Points on a hilly landscape, in no order, each with its height.
A ball rolls from a point to the lowest of its 2 nearest points, and stops where none of them is lower. Distance is the straight distance between rows; heights are no part of it.
<428> height 440: [179 157 116 134 157 125 124  99 118  74 108  95 110 144 172 141 134 148
 152 179 181  84  71 135 146]
<32> height 610: [125  90 175 127  45  88 112 148 140 179 147 144 111 108 132 128 104 142
 152 146  87 113 187 147 107]
<981> height 628: [111  97 172 111  94 108 108 125 127 197 137 159 147 109 118 171 135 116
 153 122  90 108 172 149  97]
<581> height 318: [121  86 119 174 115 124  84 152 165 138 175 193 106  88 152  99 122 113
 137 137 148 109 140 141  70]
<486> height 349: [108 151 139 132  89 132  96 171 159 117 161 180 133 121 115 120 121 128
  73  86 167 156 122  97  97]
<38> height 376: [156 161  80 114 132 124 169 121  79 146 130  62 175 139 108 177 115  91
 108 112 119 151  67 110 147]
<478> height 339: [ 90 132 140 120 142 154 151 165 132 144 143 171 147 125 132 137 139  91
  96  80 186 176 117 110 134]
<327> height 429: [178 129 134 141  69 146 117 179 125 178 158 112 175 145 152 188 123 127
 107 155 131 130 168 135 128]
<821> height 661: [128 131 127 144 109 140 112 155 147 191 174 166 161 167  67 124 159  89
  87  66 128 153 172  91  79]
<301> height 301: [203 101 131 133 130  84 165 120 162 142  88  97 156  90 150 122 107 139
 131  89  60 135 120 174 149]
<928> height 278: [149  83 126 132 138 115 134  74 159  99 107 118  75 168 150  71 160 126
 158 160 107  85 115 146 164]
<936> height 226: [ 68 104 184  74 146 109 166 128 115 123 101 182 103 112 103 169 145 127
 149  82 111 143 116 144 155]
<256> height 351: [224 110 131 143 124  83 131 146 167 143  80 114 130  98 151  89 145 150
 122  87  75 149 170 170 112]
<411> height 337: [ 81 121 135 114  89 164 115 161  97 128 141 167  54 147 173 133 137 116
 131 169 179 150 164 115 140]
<719> height 195: [160  90 109 142 145 123 141 121  76 130 143 125 123 156 159 142 146 124
 156 102 122 141 111  98 141]
<692> height 258: [ 82 111 155 109 142 129 173 121 144 151 134 139 138 126 111 122 174  66
  74 133 165 108  68 115 155]
<173> height 412: [109 156 157 137 166  78 141 139 104 107 127 144 145  91 104  99  86 165
 158  81 113 127 145  96  82]
<84> height 311: [112 133 100 103 150 160  69 113 152 118 136 138 158 130  96 151 196 112
  97 112 112 128 130 129 118]
<952> height 559: [195 115 146 145 124 109 117 107 110 122 137 119 103 155 169 117 117 169
 180 165 110 105 177 138 135]
<705> height 528: [176 120 126 133 110 145 121 117  99 125 107 101  85 163 186 151 159 131
 163 190 115 117 154 166 166]
<540> height 224: [147 118 164 140 156 126 130 171 148  71 121 188  70 121 180 102 103 146
 144 140 151 129 189 129 129]
<42> height 408: [ 97 100  91 127 121 175 147 111  90 190 137 122 121 126 141 117 145  96
 130  96 134 186 138 132 144]
<232> height 350: [126 152 150 113 138 163 187 149 156 102 122 156 151 162 127 131 168  72
  73 173 143  59  81 126 161]
<193> height 282: [108 115 128 116 109 122 159  63 104 124 164 142 139 166 120 100 149 106
 135 107  85  88  82 109 152]
<373> height 388: [124 161  85 140 148 144 152 133 109 158 110  45 200 132  96 139 101 112
 109 135 118 157 124 123 139]
<924> height 118: [105 110 127 126 122 101 128 108 142 127 125 119 123  73 145  92 102 115
 127 140 115 101  99 138 126]
<498> height 763: [158 120 157 142 162  71 145 152 128  99 134 138 150 141  96  69 151 119
 107 113 120  78 133  76  97]
<860> height 126: [113 104 130 160 145 131  79 167 111  85 147 154  78 142 138 116 118 180
 172 146 153 155 178 118 113]
<354> height 253: [ 53 161 143  77 161 132 133 117 117  72  98 144 120 105  79 158 132 149
 140 106  99 145 121 136 146]
<455> height 280: [ 65 152 118  95  95 175  83 119 113 134 167 158  80 116 131 138 148 111
 114 151 202 156 137 119 127]
<626> height 259: [ 85 140  99  80 105 163  75  81 175 113 106 126  76 108  89 144 185 141
 110 103 120 182 119 193 144]
<758> height 414: [ 60  95 142 109 153 107 145 107 100 167 124 116 159  73  89 148 110 122
 150  92  75 155 144 128 118]
<239> height 428: [153 123 134 170 110 112 157 118 152 174 144 103 147 169 106 119 108 128
 107 105 183 138  49  85 107]
<270> height 786: [143 155 124 123 134 129 118 152 106 131 151 117 147 173  93 156 130 133
 106  96 164 156 122  55 103]
<837> height 645: [ 93 113 147 127 113 109  98 125 123 192 165 170 160 138  69 128 149 107
 137  85 101 136 188 114  69]
<757> height 266: [ 94  72 153 160 139 128  96 186 175 138 137 184 110  87 167 136  91 115
 153 149 163 121 155 151  97]
<393> height 315: [160 137 129 181 107 121 108 117 158 125 150  88 149 147 136 167  72 175
 149 113 122 179 116 140 129]
<875> height 730: [206 205 175 110 113 102 169 141 168  94  88 115 164 176 112 110 132 135
  86 136 134  69 151 122 134]
<585> height 300: [144  91 109 146 137 135 141 154  89 167 125 136 148  91 203 138 117 101
 150 124 148 126 124 129 121]
<751> height 332: [119  75 127  89 108  94  96  67  87 121 164 129 104 130  99 149 166 129
 141 121  81 115  99 112 146]
<475> height 256: [152 141 117 163 129 163 185 162 122 147  86  85 110 143 167 105  99 151
 135 141 188 176 134 144 158]
<472> height 508: [192 141 122 135 122 170 130 172  95 134 137 105 160 186 150 184 167 124
 118 185 138 104 150 120 158]
<22> height 279: [ 96 171 122  88 171 134 115 141 137  67 104 113 174  67  88 192 111 147
 105 133  74 128 118 147 136]
<419> height 359: [174 119 118 154  86 124 103 146 151 159 166 123 172 126 144 180 100 124
 116  99 117 162 114 134 117]
<539> height 257: [142 159 110 157 117 154 121 104 161  90 161  96 153 129 146 128  48 157
 130 160 139 116 115 129 144]
<636> height 498: [184 140 114 134 129 179 158 169 102 164 136  86 181 176 103 178 132 124
  88 179 152  94 107  88 136]
<614> height 328: [151 145 120 103 103 120 159 134  94  91 148 114 160 136 130 165 122  99
  94 123  95 118  91 115 172]
<18> height 276: [116 138 107  94 141 150  71 119 179 108  84 140 114 109  94 162 188 171
 119  91  86 163 149 170 130]
<950> height 437: [ 86  96  91  91 142 158 115  98  79 141 130 125 111 110 130 141 150 110
 156  96  94 177 141 153 164]
<309> height 151: [ 82 134 145 109 163 111 148 101  96  98  90 159  46 109 179  57  89 124
 169 153 144 101 161 119 102]
<117> height 185: [121 116 148 144 132 108 178 125 116 134  75  82  97 139 144 101 106 151
 162 126 156 171 120 163 174]
<559> height 239: [ 74 152 100  89  99 159  67  91 130 115 138 147  81  95 118 152 157 141
 129 114 152 172 115 146 128]
<111> height 365: [121 110 108 116 128 148 155 157  97 172 108 139 119  97 174 130 155  83
 107 104 169 166 115 142 143]
<273> height 392: [192  68 116 151 152 119 109 146 149 149  92 128 114  89 173 146 151 162
 167 115  64 144 162 191 113]
<907> height 471: [137 167  98  89 114 133 125 116  79  90 129 113 103 146 134 197 151 120
 158 171 131 120  88 188 179]
<304> height 207: [117 130 178  89 195  84 130 111 147  68  70 167  36  91 156  86  91 128
 139 165 112  70 182 136  75]
<95> height 295: [132 166 164 117 109 123 131 170 143  79 136 190 114 140 146 118 102 141
 118 110 137 124 161 115 130]
<673> height 495: [127 155 103 104 102 155 137 128  76 152 121 101  74 172 135 163 176 102
 146 186 160 138 119 174 171]
<641> height 277: [112 132 126  91 106 125 167 138 133 100 106 114 145 108 121 150 103 101
 117 127  68 141 114 183 201]
<554> height 353: [100 131 123 125 141 137  91 103 145 146 130  94 168 138  82 144 172 114
 101 157 147 107 107 112 115]
<116> height 176: [ 76 141 182 107 141  91 182 124 108 135 105 170 139 105 123 109 155  87
 118  74 138 125  79 118 134]
<766> height 777: [161 124 150 138 147  82 120 156  80 118 156 128 168 161 108 147 147 131
 119 114 138 103 118  54  79]
<206> height 306: [113 182 104 111 151 120 104 153 143  97  77  70 174  65 110 151 119 148
 101 142 131 141 127 149 121]
<574> height 341: [123 133 126 155  73 184 156 153 109 169 125 124  64 154 164 115 114 139
 137 175 185 155 152 135 137]
<930> height 378: [157 112  98 156 148 172 191 119 132 141  99 125  59 147 175  51 131 134
 132 138 186 134 112 134 147]
<174> height 225: [192  86 117 151 142  92 140  93 168 134 132  93 152  96 148  77  93 125
 131 129  96  89 123 152 130]
<225> height 795: [136 151  94 158 141 167 139 184 125 110 148 110 148 155  97 122  88 141
  75 105 147 182 138  58 119]
<805> height 415: [129 165  75 137 143 160  85  85 129  85 127 114 115 121 153 127 140 154
 137 157 161 105  78 119 117]
<415> height 697: [156 122 159 148 140 100 130 167 198 140 108 175 190 148 105 105 165  99
  96  83  92  95 146 138  98]
<203> height 360: [103  80  99 112 133 135  66  67 116 110 200 122 119 139  81 169 127 131
 137 124  65 132 109 103 136]
<702> height 184: [123 170 121 150 133 137 124  96 148  85 159 119 119  99 139  72  16 163
 146 155 144 112 157 114 124]
<390> height 205: [ 64  87 150 129 152 129  85 156 143 118 147 161 119 102 110 148 106 141
 152 139 136 144 158 123 122]
<10> height 215: [106 145 109 112 105 116  47 104 112 107 118 115  81  94 118 143 155 188
 145 124 141 158 136 129  96]
<495> height 65: [ 99 132 115 159 161 138 134 116 108  99 133 141  75 100 163  38  77 150
 160 157 167 122 162 101 102]
<793> height 389: [115 115  69 143 121 155  74  59 109 114 187 121 111 137 130 112 128 137
 140 135 122 130  83  95 116]
<652> height 458: [ 95 148 147 156 123 122 142 108 138 141 177 139 170 138 115 158  71 117
 132  98 153 142  66  95 114]
<688> height 427: [163 146 140 120 132 160 204 168 121 135 123 108 175 174  99 157 149  86
  84 177 148  68  86 122 166]
<252> height 589: [136 129 168 134  67  88 125 123 125 142 138 129 123 158 115 114 108 165
 150 133 108 114 160 115 125]
<557> height 331: [154 101 100 152 141 158 139  91 148 116 126 150  44 154 176  35 133 127
 147 167 150  89 147 137 126]
<149> height 208: [108  90 127 125 116 122 153  91 129 152 122 119 119 137 142  94 141  99
 144 157  95  86 110 144 156]
<467> height 712: [136 190 173 135 120 117 146 148 186 132  91 139 193 151 105 107 132 120
  96 117 110  78 133 145 114]
<764> height 394: [146 121 135 154  99 109 103 107 170 167 136 104 154 154  97 124 141 143
 114 145 159 102  91 110 101]
<931> height 236: [111 111 120 118 127 114 191 115 101 131  88  85 119 139 126 135 111 113
 159 118  86 170 114 183 214]
<432> height 386: [102 110 138 148 156  78 129 143 117 151 119  98 173  84  93  98  83 145
 145 103  90 133 150 110  82]
<226> height 747: [203 159 176 119 134  76 171 129 150  88  99 126 128 179 101  54 142 146
  92 116 136  81 154  92 122]
<259> height 679: [131 112 137 167 158 145 124 161 174 184 152 171 188 157  96 113 183  82
  88 101 141 105 136 108  81]
<680> height 456: [115 134  84  97 159 151 117  93  91  98 103 133 124 117 145 182 157 142
 169 136  98 134  94 167 162]
<946> height 179: [ 95 134 126 119 105  95  80 104 124 114 137 128  91  67 120 107 117 153
 132 146 129 100 118 116  81]
<643> height 343: [126 176  85 147 150 139 102 148 132 135 103  76 197  94 106 142  90 151
 117 106  97 171 160 118 100]

Where does a ball stop that starts at each point below?
<472> -> <495>
<766> -> <719>
<259> -> <719>
<428> -> <924>
<952> -> <719>
<373> -> <116>

Call two points neighbours if one is among the 2 nearest of the other. Go from one point of each pair to the other, from neighbour to neighbour, staying as low as possible. Name the highest point that can't be avoided.
<478> / <719> -> <111>
<116> / <924> -> <373>
<117> / <924> -> <574>
<478> / <432> -> <950>
<495> / <478> -> <486>
<495> / <860> -> <540>
